Each row is a point on a landscape with many peaks, with its height.
From any point a climber takes the steepest step (rise divided by distance) to one of its 2 nearest points. It stops when none of these is higher. Distance is the straight distance between rows; heights are no part of it.
Q_611 height 4.40: [  1 -16   8 -17 -18 -10  -4  -4  10  -4   7  18   0  -1   4  24 -18  -5
   6   2 -12  -7]
Q_13 height 5.77: [  6   7  -1 -23 -12  -6  21 -13 -15  -8  -2  24 -14  15  15 -12  -6  -2
   1  40   7   5]
Q_948 height 8.59: [ -1  -3   4   2 -19   5 -16  10   6  12 -13   4  26  -4 -27  10  -4   1
 -45  -6  10  11]
Q_315 height 5.49: [ 14  15  32 -11   2   6  13 -15 -11  -9 -38  13   0 -10  -1  10  12  -9
 -22  15  11  -2]
Q_126 height 2.71: [-16  -4 -12  -1  18 -12 -13 -21  20 -33  17  -5   3   6  -6  -4 -21   6
   0 -21  19  -5]
Q_936 height 4.72: [ 13   7 -11  29   4  -5 -13  12  14  -3   0  -4   6  10 -14  15 -18  -2
  -5 -19  12   7]
Q_790 height 7.32: [-17 -13  16   4   0  18 -14   5   6   5 -12   8   8  -5 -29   2 -19 -11
  18  -2  -2 -20]
Q_176 height 3.92: [ -1   0 -13   4  11 -14   4  -4 -15  -9 -13  -8 -26  -2  33 -21  -1  17
  15  -8  -9   6]
Q_35 height 4.65: [ -5  -8   2  -4  -5 -15 -21  -9   1 -17  -5  13 -21   9   6  21 -21  -4
  22   9 -19  -5]
Q_758 height 2.27: [ -6  27  -2   9  15  -5 -17   7  -1 -13  -9 -15  11   5  -3 -29   7 -10
  -3   7  13  -3]
Q_360 height 5.38: [-12   8 -17  -9  -1   1   4  -4   3 -12  -2   0 -12   0  12  -6   8   6
  15   8  -2  22]
Q_934 height 5.34: [  2   8  18   3   0  15  28   3 -16  -8  15   1  -4  23 -20 -40  -4 -19
 -15  18  -1  -1]
Q_650 height 2.39: [-14  13  16   6  11  14 -25  -2   2 -18  -5 -21   8 -14 -15 -12   8  -2
  -6  -2  23  -7]
Q_223 height 5.31: [-16  12  -2  11  12 -14  -7   2  19  12   0 -19  18 -12 -14  19   6  21
  -4 -11  22  25]
Q_308 height 7.66: [-16  -3  -4   3 -18   2 -21  11   8   0 -26  -1   8   0 -22 -19 -14 -12
  18  -1 -14 -11]
Q_996 height 6.42: [ -4  10  15 -13  -5  16   4 -29   4 -13   1   7   2   1 -28  24  -3   3
  -7  32  26   4]
Q_697 height 2.04: [-15  22   0  22  -3  -6   8  -8  -3 -31 -13 -18   0  -2  20  -4  -9 -19
   7   0  11  17]
Q_113 height 5.76: [ -8   2 -18   4 -10  -4  -7   3  12   6  20 -29  21  -8 -19  16  21  14
 -17  -9  13  24]
Q_709 height 5.83: [ 15   4   7 -10 -11  -5  26  13   2 -22   6  -9  12   1  -6 -26  27   2
  -4  18  10  -1]
Q_486 height 3.41: [ -2  -3  -8  -3  11  -4  21   0  -4  18  21   3  -9  -6  44   5   2  17
   0 -13   1   9]
Q_450 height 4.67: [ -3   5  -5   2 -11   5 -22  -3   1 -14  -4  13   7  16  -4 -23 -14 -12
 -48  -1  -1  -2]
Q_647 height 2.74: [ 22  23 -18   0  -4   1   4   9 -13  16   8 -11  -7  10  14  -8  24   3
  12  16  -6   0]
Q_559 height 2.49: [-18 -12  -2 -17  -7  -7  -4 -30  -3 -10  24   1  17  15 -32 -20 -26 -12
  -8  15  25 -10]
Q_274 height 7.76: [ 19   1  11  17   9 -21  34  -4 -30   2 -22 -17 -11 -15  12  14  20  -3
  16  -6 -18 -12]
Q_132 height 1.44: [  8 -15  27 -17  -5  15  19  10 -15  10  13  -2   8 -24  15 -10  28   1
  -1  -7   9 -19]
Q_698 height 4.94: [ 16  13 -20 -23   1 -12   7 -10  20   1   4   0  -1   4  12   6  11   8
   2   8 -18 -12]
Q_918 height 3.58: [ 28   6   8  14  26  -4   8   1   2 -17  32 -19  14  -1 -10  25  13   1
 -15 -15  31  -8]
Q_231 height 3.46: [-10 -19 -11  -5   5 -10 -15  20  25 -10  11  -6   8  -4  -8 -38   4  14
  -3 -23 -10  -7]
Q_885 height 0.47: [-18   6 -19  -4 -13 -13 -16 -12  21   2   3  -1   4  -4   2  30 -14   6
 -15  -6  -7  20]
Q_78 height 6.86: [ 15 -13  -2  -1   0 -18  11   0 -34  27 -18  12 -22 -11 -15  16  22  23
  17   4 -12   0]
Q_740 height 3.08: [ 20  -1  -6  -2  -2  -3   0  12   1  35 -14   5   6   1  -3  23   7 -14
   2  -3 -30 -21]
Q_268 height 7.19: [ 19   4  11  15   7 -18  22  -8 -10 -15 -10 -26  -9 -12  28  -3  13   9
   5  -7 -14  -8]
Q_799 height 4.92: [ -2  16   3 -12 -30  -1   7 -14   0 -14   5 -17   0  -6   2 -11  20   0
  13  15  -2  -2]
Q_764 height 6.36: [  2  14  -9   3 -30   7 -12  11   9   4   9 -23  13  -2 -20   3  27   1
 -11   5   2  15]
Q_524 height 2.13: [ -9  10 -19  -9   8   3  13  -7  -5 -15  20  10   1  16  -6  14  -6 -10
  19  28  18  17]
Q_73 height 7.51: [  8 -13 -16   4 -22 -29  15   3 -23  -8 -16   4 -18   1  22  -6 -14  -1
  11  -8 -25  -8]
Q_583 height 5.37: [  7 -23  11   5  -6  -1   7  22  15  26   2   1  12 -16 -21   7  15   4
  14 -29  -9 -10]
Q_947 height 3.17: [ -2 -22   8 -11   8  -4  21 -10  21 -14  16  13 -11 -10 -14  26  13   3
  14  -9  -3  13]
Q_797 height 5.54: [  5 -17 -15 -22  -4  -2  -3   9   9  11  -3  19 -15  10  -4  -3   5  15
  -5  15 -28  11]
Q_821 height 3.88: [  8   9 -16   3  22  -9   9  10   7   2  21   1  16  12  12  -2 -15  -1
  -1 -15  15 -23]
Q_464 height 3.70: [-18 -21  15 -13  -2  28  -3 -16  -8 -26  12  10 -16  -1  -3  20  -2 -31
 -14   8 -21   1]
Q_731 height 6.53: [  9   2  15  -2   7 -12  18   2   0   4  15 -26  -1 -17  39  -9  21  10
   0  -9  -9 -15]
Q_886 height 3.42: [  0 -34  22   3  -6  15  -3   3 -26   7 -27  19 -28 -15  -5  -3   5  -9
   0 -13 -17   2]
Q_781 height 2.83: [ -4  -7  24  12  -5  -4  -1  28 -11 -22   5 -15   2 -22   2 -29   9   8
   2   0  30  10]
Q_319 height 6.47: [  3  -6  14  31 -16  -9 -10   4  -3  -2 -17  -5  -9  -9   0   4 -19   9
   9 -21   8  10]
Q_807 height 4.77: [-23  -7  11  25   7 -15  34  -3  -1 -11 -19 -16  12 -18  22   3   4  -5
   7 -11   0  24]
Q_819 height 4.80: [-26 -10   0 -14  21   3 -37 -14   5 -10   4  18 -18  16   5  10 -28  -7
  17   6 -11  -7]
Q_304 height 4.01: [ -1   2   2  16  -7  15 -17  21 -19   7  11  -8   5  -1  14 -34  -2  -9
   0 -15  11 -10]
Q_889 height 4.31: [-19   2  -5 -23 -12  10   0  -9  -7   2  25   0  19   0   2 -17  -1  -6
   1  11  15 -12]
Q_794 height 3.82: [ 12 -32  -7  -5 -18   5   9  24  -6   6  18  23 -12  11   8 -10 -14  -7
   3   0 -17   0]
Q_214 height 4.66: [ 11   7 -21 -26   3 -10   4  -5  34  -5   3  15   6  13 -12  19   9   5
 -18  12 -21   3]
Q_850 height 7.09: [ -1  17  -5   2 -36  -3  -3  -2   5   2  13 -15  24  -4 -12  12   0  -1
  -5   4  16   2]
Q_37 height 3.23: [-12 -19  11   6 -13  11  -4  16 -16   4 -24   1  -6 -20   6 -25   6  -6
   3 -22 -16   6]
Q_496 height 2.93: [  1 -15  -8 -14   5   7  -9 -28  10  -7  39   0  -5  -5   4  27  -2   9
 -19 -21  16  -2]
Q_297 height 2.34: [ -9  22   0  12  11   0 -15   0 -12  29  -6 -25   4  -6  27  -1  -1  17
   3   2   3  -6]
Q_588 height 6.13: [-10   0   5   4   8  14  -8  12 -12  36 -12   1   2 -11  13  -2  14   3
 -11 -13   3  13]
Q_973 height 3.13: [  1   4  -5  -5  12  -1  -2 -12  11   7  29  -8  -5  -6  21  14   3  20
  -8 -15  10   8]
Q_409 height 4.68: [-23  12  -1  -1  25  -8 -25 -12   3   0  -5  10  -6   7  10  23 -39  -9
  25   7   0 -12]
Q_82 height 0.37: [-21  14 -18   0  -8 -24 -12 -19  20  -6 -14  -1  -8   3  17  13 -26  10
   2   3  -8  28]
Q_560 height 5.25: [  7  -8 -24 -22  -2 -20   2   4   1   3  -4  12 -12   7  13   0   3   4
  14   8 -37  -9]
Q_909 height 3.54: [ 20 -18 -11  -3  -8   1   5  32 -16  22  -4  25  -1  14   9   5  -9 -13
   2  12 -21  -9]
Q_239 height 4.35: [ -4  14 -19   7  17 -10  -6  -4 -11   7   9  14 -15  20  33   8 -32  -9
  17   9   6   1]
Q_277 height 4.73: [ -1  26   3   5  16 -19   9 -13  15  -5 -30 -12  18  -8  21  10  -5  -8
 -19  -3 -17 -10]
Q_852 height 4.99: [  7  11  -6  29  16  -4 -10  19  16  16  -7  -8  14   2 -25  20   7   5
  -5 -18  16  25]
Q_842 height 4.47: [ 20  16   9  27 -11 -10 -26   3  13 -12 -16  -2  -2  12 -24  -5 -13  11
  -9  -7  12   2]
Q_169 height 3.96: [ 16  -5   0   2  11  11   4  -8   5 -13  10  14  -4   2  -2  18  -6  -8
 -26 -12  11   3]
Q_997 height 5.50: [ 12  15 -15 -14 -17 -15  18  -6  -8 -11   1   6 -11  18   5 -22  17  -2
   3  32 -10  14]
Q_101 height 3.31: [ -2 -14 -17  -6  13  19   4  26  -9   7   6  25   2  18  -1   3  -9 -31
  -4  12 -21  -4]
Q_282 height 5.80: [  8 -10  17  28  10 -11  24   9 -12  19  14 -32  10 -16  42 -10  12  12
   8   3 -10 -12]
Q_775 height 4.37: [ -8  -5  12   8 -11  17   2  18 -14  17   9  -7  11 -14   0  -9  -3   2
  19 -13  15  -8]
Q_164 height 3.03: [ 12  26 -21  -7   3   3  12   3   4  10  28 -21  15   6  16   5  23  -7
   3   3  -2 -11]
Q_548 height 5.20: [  6   6   6 -14 -27  13  17 -11  -5  -7   7  -1 -10   9 -16  -4  17  -3
  14  39  -6   2]
Q_382 height 3.02: [ 11 -11   1  -6  20   2   6 -14  28 -15   7   2 -14  -1 -17  20  16   3
  19  -9 -23  -7]
Q_341 height 3.65: [-10 -19 -20 -10  13   9 -16  13  18   4  19  -7  18   5 -23 -22   7   6
 -18 -16  -8  -2]
Q_416 height 4.45: [-17   1  24  11  13 -20  38   0   4  -5 -11 -18   4 -22   7   8  38  -2
   6 -10  12  24]
Q_719 height 2.29: [ -8   3  10  32  -6  11  -9  -8  -9   1  25 -33  -5  -7  30  -3  -8   2
   8 -17   6  -3]
Q_8 height 1.79: [  6 -12  20 -11   5  26  11   3  -6  22  11  17  13  -6 -11  26   7 -16
  -6  -6   5 -22]
Q_534 height 6.22: [  0  13  27  -4  13  20 -19 -24  -6 -14   3   5 -11  10  -8 -22  -8  10
 -20  11  27 -15]
Q_212 height 6.46: [-13 -16  19  -6  19  21  -7 -19  11 -17  13   2  -9  12 -36  -4 -23  -1
  -6   4   6 -17]
Q_720 height 2.52: [ 16  22 -11   4  14  -4   4   0 -16  22   0  -5  -5  10  33   2  -4   8
  10   6   1 -14]
Q_641 height 2.60: [-17   6  -1  -1  -9 -12 -25 -18  24 -19   3 -11   8  -8  -9  -3 -13  19
  -8 -13  20   7]
Q_155 height 3.34: [  3  15  -8   7  15  -1   7  26  -2  10  22 -26  17   1  19 -16  19  -6
  12  -3   3 -13]
Q_357 height 4.13: [ -8   8  14  13   9 -18  45  -5   4  13   4 -11  19 -14   6  30  24  -9
   2 -12  19  13]
Q_836 height 2.07: [ 22 -10   9  -7 -11   9   3  -8   7   8  16  -3 -13   2 -25   1   9  25
  35  11   4 -16]
Q_111 height 3.69: [-11 -13  -9   6  12   2  18   4 -17   6   2   2 -19  -5  48  -7 -12   1
  14 -16  -6   6]
Q_338 height 2.50: [  0   1  28  30  15  -3   1   3  -9  -6  17 -29  -7 -23  25   1   5  11
   0 -11  19   7]
Q_291 height 5.19: [ -2  -3  20  28  13  -2  35   5 -10   9   2 -21   6 -15  29   5  15  -7
  11 -16  -1   6]
Q_601 height 4.11: [  7   6 -26   3  19  -4   4  20  -5   8  13  20   4  21  17 -11 -22  -9
  11   2  15  -6]
Q_843 height 1.90: [ 11  -3  17 -14   5  22   2  -2 -10  26  -5  19   0   0 -14  27  -3  -3
   7  22   1 -17]
Q_816 height 5.03: [-21   1 -17 -16   9   2 -27  -3  -1  17 -13  14  -7  14  -9 -39 -10   5
  16  20 -12  -7]
Q_295 height 2.81: [ -4 -12  -6   7   0   7  -5 -14  13 -38  13  -5 -11  11 -27  -7  -4 -23
  -4  -8  -8   3]
Q_623 height 4.76: [  7  12 -26 -17   5   7   8  -4  13  -4  17   0  11  23 -23   9  14  -9
  -8  24 -10   2]
Q_466 height 6.64: [ -8 -12  10   7  13  15 -20  -9   9 -14  -1  10  -1   0 -16  -3 -22  -3
 -12 -15  18 -11]
Q_876 height 5.13: [ -5   5  10   5   1  12   1 -11 -21  -2  25  -8  14  21 -24 -48  -2 -30
 -32  10   2 -10]
Q_238 height 4.08: [ -6  -2  14   6  -6  28 -15  -9  -2 -12  -1  -1   0  -4 -25   1   8   2
 -43   0  11  27]
Q_168 height 4.09: [  5   5  -4  -7 -11 -16  15 -10  13  -5  -1   8  -7  -5   6  31   2   5
   4   7  -5  21]
Q_216 height 6.06: [ -1  17  17 -12  10   2 -21 -24  -4 -15  -6   0 -13   1  14 -25   2   2
  -9   7   6 -25]
Q_105 height 6.26: [ 21  -9   4  -7 -29 -18  20  12   1 -24  -7  -8  -3  -1  -4 -35  18   8
  -2   8 -12   1]
Q_392 height 4.27: [ 11  12  13  23  -5  10 -23   3   7 -18 -17  -9  -4  -3 -22  -3   8   1
 -27  -5   9  20]
Q_19 height 4.91: [-28 -13 -14 -15  16  11 -31   2   6  12  -1  22 -13  16  -5  -8 -21  -3
   3  16 -19   1]
Q_225 height 4.98: [ 11   1  -1 -13  -6  11  25   2   8   3  15   3  -4  20 -33  11  15   5
   5  40 -13  12]
Q_887 height 1.99: [ 16   1  23  -5  -6  19   8  -9 -11  13   2   5 -13   8 -23   9   0  14
  25  33  13 -13]
Q_614 height 3.93: [ -9   4   1  -8 -17  30 -12 -20  -5 -11   4  -2  -9  -5 -10   9  15  -9
 -21  11  -2  16]
Q_884 height 3.00: [ 16  14  -4   9  13 -19  -3  26  18  -4  -8  -8  20   5  -5 -14  -4   5
 -13 -11   5 -11]
Q_182 height 5.16: [ -6  17 -24  -7  20  -8  -8   5   0  12 -18  -1   0  13  -6 -32   9   3
  19  14  -7  -9]
Q_237 height 3.29: [ 14  -7  -7   1  17  17  -8  17   5  25   0  12  -5   9 -14  17  11 -10
  -3  -9 -25   0]
Q_210 height 4.12: [ -6 -31  -5 -15 -11 -13   8  21   6  -4  10  26   1   8   2  10 -19  -2
  15   9 -13   6]
Q_81 height 2.48: [ -9 -10 -11  10  26  -8  -9  16   2 -12  18 -10  13  -8  16 -18 -12   6
 -18 -22  19   3]
Q_358 height 3.01: [ -5 -20  21   3 -20  10  -3  20 -12 -14 -11  -3   0 -15   6 -32   3   4
 -11 -12  10   1]
Q_700 height 2.92: [  5  -1  -5   7   9   4  -4 -15  18 -33  11  -2 -22  14 -16  14   2 -22
  25  -1 -22  -9]
Q_679 height 3.47: [ 13   3 -18   4  11   8  -9  22  11  18  -5  -6   1   9 -13 -14  21   2
   7  -4 -23  -3]
Q_421 height 5.27: [ -4  23  11 -12  -4  -2   8 -15   3 -18 -30   5  14 -10   7  12  -5 -15
 -27   8   9   2]
Q_779 height 6.95: [ 13  14  -2  17 -23  15 -12  20 -27  28 -19 -11  -4  -2   4  -4  18  -7
  -9   0 -12  13]
Q_747 height 3.78: [ 24   8  11  -7  11   8  10 -14   0 -20  19  -1   8  -3  -8  21  13   2
 -30   3  29   3]
Q_595 height 5.81: [ 18 -18  -5 -27  12   3  19   4  19  16   9  19  -5   7 -17   4  23  22
  -3  14 -22  -1]
Q_136 height 3.85: [  9 -31   4 -11 -17 -25   4  25   0   2 -12  28  -2   9  -7  25  -8   3
   5  14 -27  16]
Q_798 height 0.57: [-15  20  -4   2 -10  -2 -22 -24  11  11  -4   2  10  -5   1  41 -25   3
 -20  -1  14  10]
Q_206 height 2.11: [-16   6   7  25 -11  14 -14  -4 -10  34   5 -26   6 -11  26   5  -5  -1
   1 -14 -11  -7]
Q_981 height 7.25: [ 15   2  -5  14   6 -20  21   7 -26  12 -30   0 -16  -6  -5  18  13   3
  26   2 -12   6]
Q_381 height 1.88: [-22  10 -11  20  -6   3   1  -4 -11 -16   8 -29  17  -1  18   0 -10 -23
 -12 -15   9  14]
Q_621 height 4.54: [ -9   9 -14   1  26 -26  -6  -9   2   6 -19  10  -9  11  23  13 -40   8
  20   3  -1  -9]
Q_329 height 3.56: [-13 -35  27  -7  -6  18   6  -4 -10 -12  -4  18 -19 -12   0  10  -2 -22
   7  -6 -24  -3]
Q_465 height 6.24: [ -7 -10  27 -22  -2  19  14 -24   3 -10   6   9  -6  -9 -22   6   3  16
   4  19  16  -2]
Q_498 height 2.19: [ 12 -12  -7  -2 -10   1  -2   4  20   3  28  -4  -3  14 -23  -8   2   4
  30  -2  -5 -21]
Q_452 height 5.88: [  8  14  10 -21  15 -14  -1 -17  -4  -8 -17  -4  -8  -4   9 -16   6  23
  13  10  11 -27]
Q_301 height 2.28: [-11  -4  -8   9   8 -15  -1  12   9 -12  15 -12  10  -6  42 -28 -11   9
 -21 -20  -6  -1]
Q_655 height 4.90: [ -7   7   9   1  -8  10 -15   7 -10  -7   0  -2  19   6 -14 -43   6 -19
 -37   8   5  -8]
Q_963 height 6.01: [ -4  -3  15 -29 -12  11  12 -23 -10 -12   7  23 -11  -4  12  -2  -6   9
  -5  22  18  -3]
Q_423 height 1.61: [ 11 -22  10  -8  -1  20  24  10  -6  11  30   3  13 -12  -1  10  23  -5
  -6 -14  10 -11]
Q_904 height 7.06: [ -8 -23  21   3  18   4 -11   1   7   6 -27  12 -13 -11 -26   8  -7   4
  26 -13  -6  -8]
Q_519 height 6.48: [ -9   3 -15   8 -23 -11  11 -14  11   9   4 -33   0  -2  26   7   3   4
  17  -3 -37   4]
Q_170 height 2.80: [ -4  -8  -3 -10   6   6 -16 -31   7 -24  38  -8  -4   2   2  -2 -11   1
  -8 -19  18 -19]
Q_203 height 6.84: [ -9 -18  25   7  14   7 -17   2  11  -4 -24  13  -2 -12 -18 -10 -19  15
   2 -24  14  -9]
Q_4 height 5.40: [-17  -2 -12 -16   3  16   0  -9  -7  20  25   3 -11  -9  19  18   1   9
  21   5   7  13]
Q_69 height 0.89: [ 15   4  16 -17 -26   3  -8  -3  -1  17 -19   3   5  -9 -14   5  11  14
 -11  10  -9 -11]
Q_209 height 4.18: [  6  10 -12   7  14 -11 -14  -2 -16   7  -9  17 -18  17  16 -13 -30  17
  20   9  22  -2]
Q_606 height 2.58: [ -9 -18  -5 -22  -8  13   7 -20   1 -21  21  -3  12   5 -24  -1  -2  -9
 -21  11  14  -3]
Q_258 height 3.57: [ 10 -18  -6  -7 -21 -21  25  19  12  -4 -14  18   5  -1 -15   7   7  12
   5   6  -7  22]
Q_159 height 6.41: [ -1   5 -12  16  -7  13  -8  17 -27  17 -19  -2  -9   0   5  -6  -1 -13
  16   2  -7   9]
Q_985 height 3.81: [-17  -3   2  -9   4  36 -20 -32  -5 -19  17  -4 -16  11 -20  11  -2 -25
 -18  18 -13   1]
Q_39 height 3.64: [ 11  14  -7   8  15   6  -6  12   1  14   9  -9   9   9   7 -11  -3 -11
  12 -13  -3 -35]
Q_678 height 2.42: [ -2  -2   1  -2  -7 -12  -5 -17   8 -11  30  15   8  18 -20 -29 -19  -7
  11   6  13 -17]
Q_62 height 6.16: [ 28 -20  10 -12   8   2  21  21   7  33  -5  19   6  -1 -21   7  18  19
   0   1  -7 -13]
Q_871 height 4.59: [-16  17  -3 -10 -11  -3   6  -1  -6  -4  10 -15  14  -3  18 -25   7 -12
  15   6   6 -10]
Q_374 height 6.94: [  0 -10  13  14 -18  10  -6  12  -2   2 -18  10   8  -4 -16   9 -20  -8
   4  -9   6   1]
Q_729 height 5.69: [ 15   2  25 -12  10   5  12  -5 -16  -8 -19   8  -6 -11   6  -4  12   8
   3   9  14 -12]
Q_412 height 4.44: [ -4 -10   6  -1 -20  14 -16   0  -4  -3  -8  25   0   0   7   4 -19 -14
 -39  -8  -6   3]
Q_721 height 2.35: [ -1   2 -31   5  29  -7  -2  10  -1 -14  31 -10   6   8   8 -13   5   7
 -13  -8  28  17]
Q_399 height 5.21: [ 17   8 -11 -11 -19 -16  22  -7 -15 -26 -20   1 -20   1  18 -13  21  12
  -7  13 -10  21]
Q_916 height 7.36: [  6 -17   3  20 -14 -22  18 -19   5  20   1 -19  -5  -6  20  18   0  10
  15  -9 -40  -5]
Q_469 height 3.71: [  0   2 -19  10   4   6 -10  32  -5  11   3  -7   6  10   4 -42  10  -8
   8  -7 -11  -4]
Q_724 height 4.19: [ 12 -12  11   4  -7   7  -5  -6   0   4   3  34 -12   0  14  28 -11  -6
 -42 -10   5  15]
Q_831 height 2.69: [ -3 -17 -10  -1 -20   1  -3  -9  12 -24  22  -5   7   8 -21 -14  -2  -3
 -23 -10   1   3]
Q_670 height 8.36: [  2 -14   7  13 -17 -16  15  -3 -11   3  -8  -9 -10 -11  26  11  -9  -9
  11 -17 -27  -6]
Q_118 height 5.53: [  7   5   2  -3   8   7  23  10  -1 -17  -4   2   6  17 -20 -28   8  -9
  -2  20   4  -4]
Q_63 height 5.78: [ 23 -11   7  -7   0  -1  12  17  19   9 -12   2  16  -3 -23   2  12  -2
   8  -7 -18 -22]
Q_696 height 6.63: [-14  11   5 -18  12   4 -10 -19   6  -6  -2  12  10   1 -15  10 -17  16
   3  19  36  -6]
Q_46 height 2.17: [ -6  31  -5  17  -5 -12  -3  -3  -9 -18 -14  -6  10  13   4 -20  -6 -31
   6   7  11   1]
Q_483 height 4.36: [  7   9   0 -13 -14 -16  17 -11  -5 -16  -9   7 -14   5   6  25  -1  -8
  24  30  -4   6]
Q_79 height 4.83: [ -4 -11   4   8  -9   0  14  22  -1  25   5 -13  18 -17  10  -3  11   4
  17 -23  -9  -8]
Q_325 height 5.36: [ -7  30 -13  -1  25  11 -20  17  -7  29 -23 -13   9   2   2 -15  13   6
   7  12  -1  -5]
Q_336 height 2.47: [-12  16  10  10   9 -11 -20  -5  19 -18 -21 -23   1 -14 -10 -10   0  16
   6  -7   9   5]
Q_902 height 3.35: [ -4 -16  -2 -17  -5  -7  27   3  18  -2   3  12   6  -7 -24  17  17  15
  15  14   1  24]
Q_911 height 3.38: [ 22   6  16   9  13   9   7   3   4  -3  16  -8  12  -7 -10  21   7  -5
   4 -19  16 -24]
Q_927 height 5.82: [-15   9  -4   9 -15  -1   1 -10  -1  11   2 -17  -3 -10  14  12   2   3
  19  -3 -10  15]
Q_32 height 5.57: [ 15  -6 -16  27   0 -16  -6   9  -5  23 -13  -3 -26   4   5  18  -9  13
  15 -19 -23  17]
Q_279 height 6.52: [ 19  -8  -3 -17  21  -8  13   3 -11  40 -17  17  -9  -5  -7  10  22  24
  11   6  -6  -9]
Q_467 height 5.68: [-17  24  -8  15  14  10 -17  11  -6  25 -22 -21   9 -12  10  -1  22  -5
  -4  -2  -7  20]
Q_393 height 1.03: [ 14  -9   8 -17 -33   7  -3  12  -1  27  -6  12   9  -5   3  -3   1  -1
 -23   0 -20 -23]
Q_792 height 2.31: [  4  -1  -8  -6  -8 -14 -13  -8   6  -1  21  12 -10  16  -6 -10 -17  -7
  30   3  -9 -21]
Q_975 height 4.05: [-21  10 -27 -23  -3  -7  -4   0   6   4  10   3  27   1  15 -16  -5  -2
 -20   4  10  -1]
Q_48 height 2.00: [ 12  16 -11   6  -3   4  24  -5  -6 -12  17   0 -10   8   3  19  14  -2
  17  16  14  24]
Q_25 height 5.22: [ -1  -7  -9  25  12 -13   1 -10  -2   6 -12  -8 -32  -1  23  18   1   2
   7 -18 -31  25]
Q_920 height 6.00: [  4 -17  -1  33  -6 -35  -2   2   6   9 -19  -4 -14  -7   3  13 -21  25
  10 -25 -11  17]
Q_818 height 0.66: [-16   9   7  -3 -19   0 -11 -12   4   0 -16  12  17  -8 -16  39 -16 -15
 -11   7   7   7]
Q_589 height 4.71: [ 32   5   4  10   0 -11   5  -4  -1 -27  -8  15 -29  21  -5  -4  -8  16
  -4  14   6  10]
Q_626 height 4.55: [ 16  12  -2   2   1 -13  15  -6  -3 -26 -17   8 -13   9   2  -4  -5  -5
  15  15   7   2]
Q_134 height 0.77: [ -8   5  16  -7 -17  -6  -8  -6  16  24 -21   6  17 -17 -16  25   3  -1
 -11  -4  -4  -2]
Q_557 height 7.24: [-24   1  -3  -3  -6  -2 -21  -4   8   7 -24   1   2  -9   3   3 -19  -4
   4  -9 -10  -1]
Q_53 height 2.99: [ 12   6  -8  24  16  -3  -2  33   3   5 -23   0   9   0  -2 -12   3  -6
  -8 -18  -4   6]
Q_298 height 5.75: [-26   4 -13 -10  13  20  -3   1 -12   7   2   5  -3  -6  11  17   6 -20
  12   4  -3  11]
Q_314 height 4.06: [ -2   0 -12   7  16 -11 -12  -2  -4 -11 -17  10 -23   9   5 -25 -17   7
  16  -4   1   2]
Q_863 height 6.90: [-26  -4   2 -19  -6  10 -21 -12   5   8 -13  19   3  -8  -1   4 -18   8
  -9  10   8   1]
Q_92 height 7.85: [  8  -1  -7  -6 -19   3  -5   0   2  10  11   5  26   6 -24  23 -11  -1
 -23   4  22  -1]
Q_960 height 6.83: [  7  -7  -5   0 -27 -11   9  12 -10  -8 -11   3  -2   0  12 -23   1  -7
   2  -3 -10  -1]
Q_85 height 6.35: [  2   8  11   3  20  25 -22 -25   1  -5  18  -2  -5  16 -29   1 -11   4
 -10   6  28 -18]
Q_143 height 5.01: [-15  17   5 -19  10 -10   6  -5  17  -9 -20  -9  30 -13   4   0   0  -2
 -14   0   4 -14]
Q_150 height 6.05: [-19   7 -10   0   9   5   2  12 -20   2 -25   5  -4  -2  11   6  -3 -28
  30  12 -13  13]
Q_468 height 6.57: [-10  -6   7 -12  -2  15 -21 -10 -12  25 -12  15 -13 -10  17   8  -3   7
  -9  -3  -2  -2]
Q_833 height 7.72: [  2  15   2  15 -22  10 -15  14  -4  22 -21  -2  14  -4  -4   8  12  -4
 -28  -5   1  23]
Q_133 height 2.66: [-12  -9  19  15  10  -4  -4   5   0 -24  21 -18  -1 -21   9 -12  -4  15
   2 -19  33  11]
Q_998 height 1.23: [ 10 -16  20 -10 -24  15  -1  10 -22  26   0   7   2 -18  23 -12  10   4
 -13 -15  -6 -15]
Q_247 height 4.93: [ 25  10  -7   6  -6 -21   5  -7   7 -22 -12  -2 -22   4  10  -1   9  20
  -7  -1  -4  21]
Q_75 height 3.16: [ -3  -3 -13  10  23  11  -2  22  -3   3 -17  16   3   7  -3   2 -12 -22
   4  -7  -4   4]
Q_175 height 2.23: [-12  11 -26   4  12   4   2   0  -6 -10  21   6   2  19   2 -16  -3  -3
   9   7  30  17]
Q_683 height 3.83: [-15  -3 -37 -14   7  -5  -9  11  14   0   2   0  26  10 -12  -9  -3  -3
 -26  -9   0  10]
Q_618 height 3.19: [ 26   0  13  11  15   0   3  12   9  -8  -5   4  -1   4  -9  -7  -2   4
  -1 -12   9 -16]

For each start below, name the point where the climber stops.
Q_381 -> Q_948
Q_911 -> Q_670
Q_626 -> Q_308
Q_621 -> Q_308
Q_611 -> Q_308
Q_238 -> Q_948
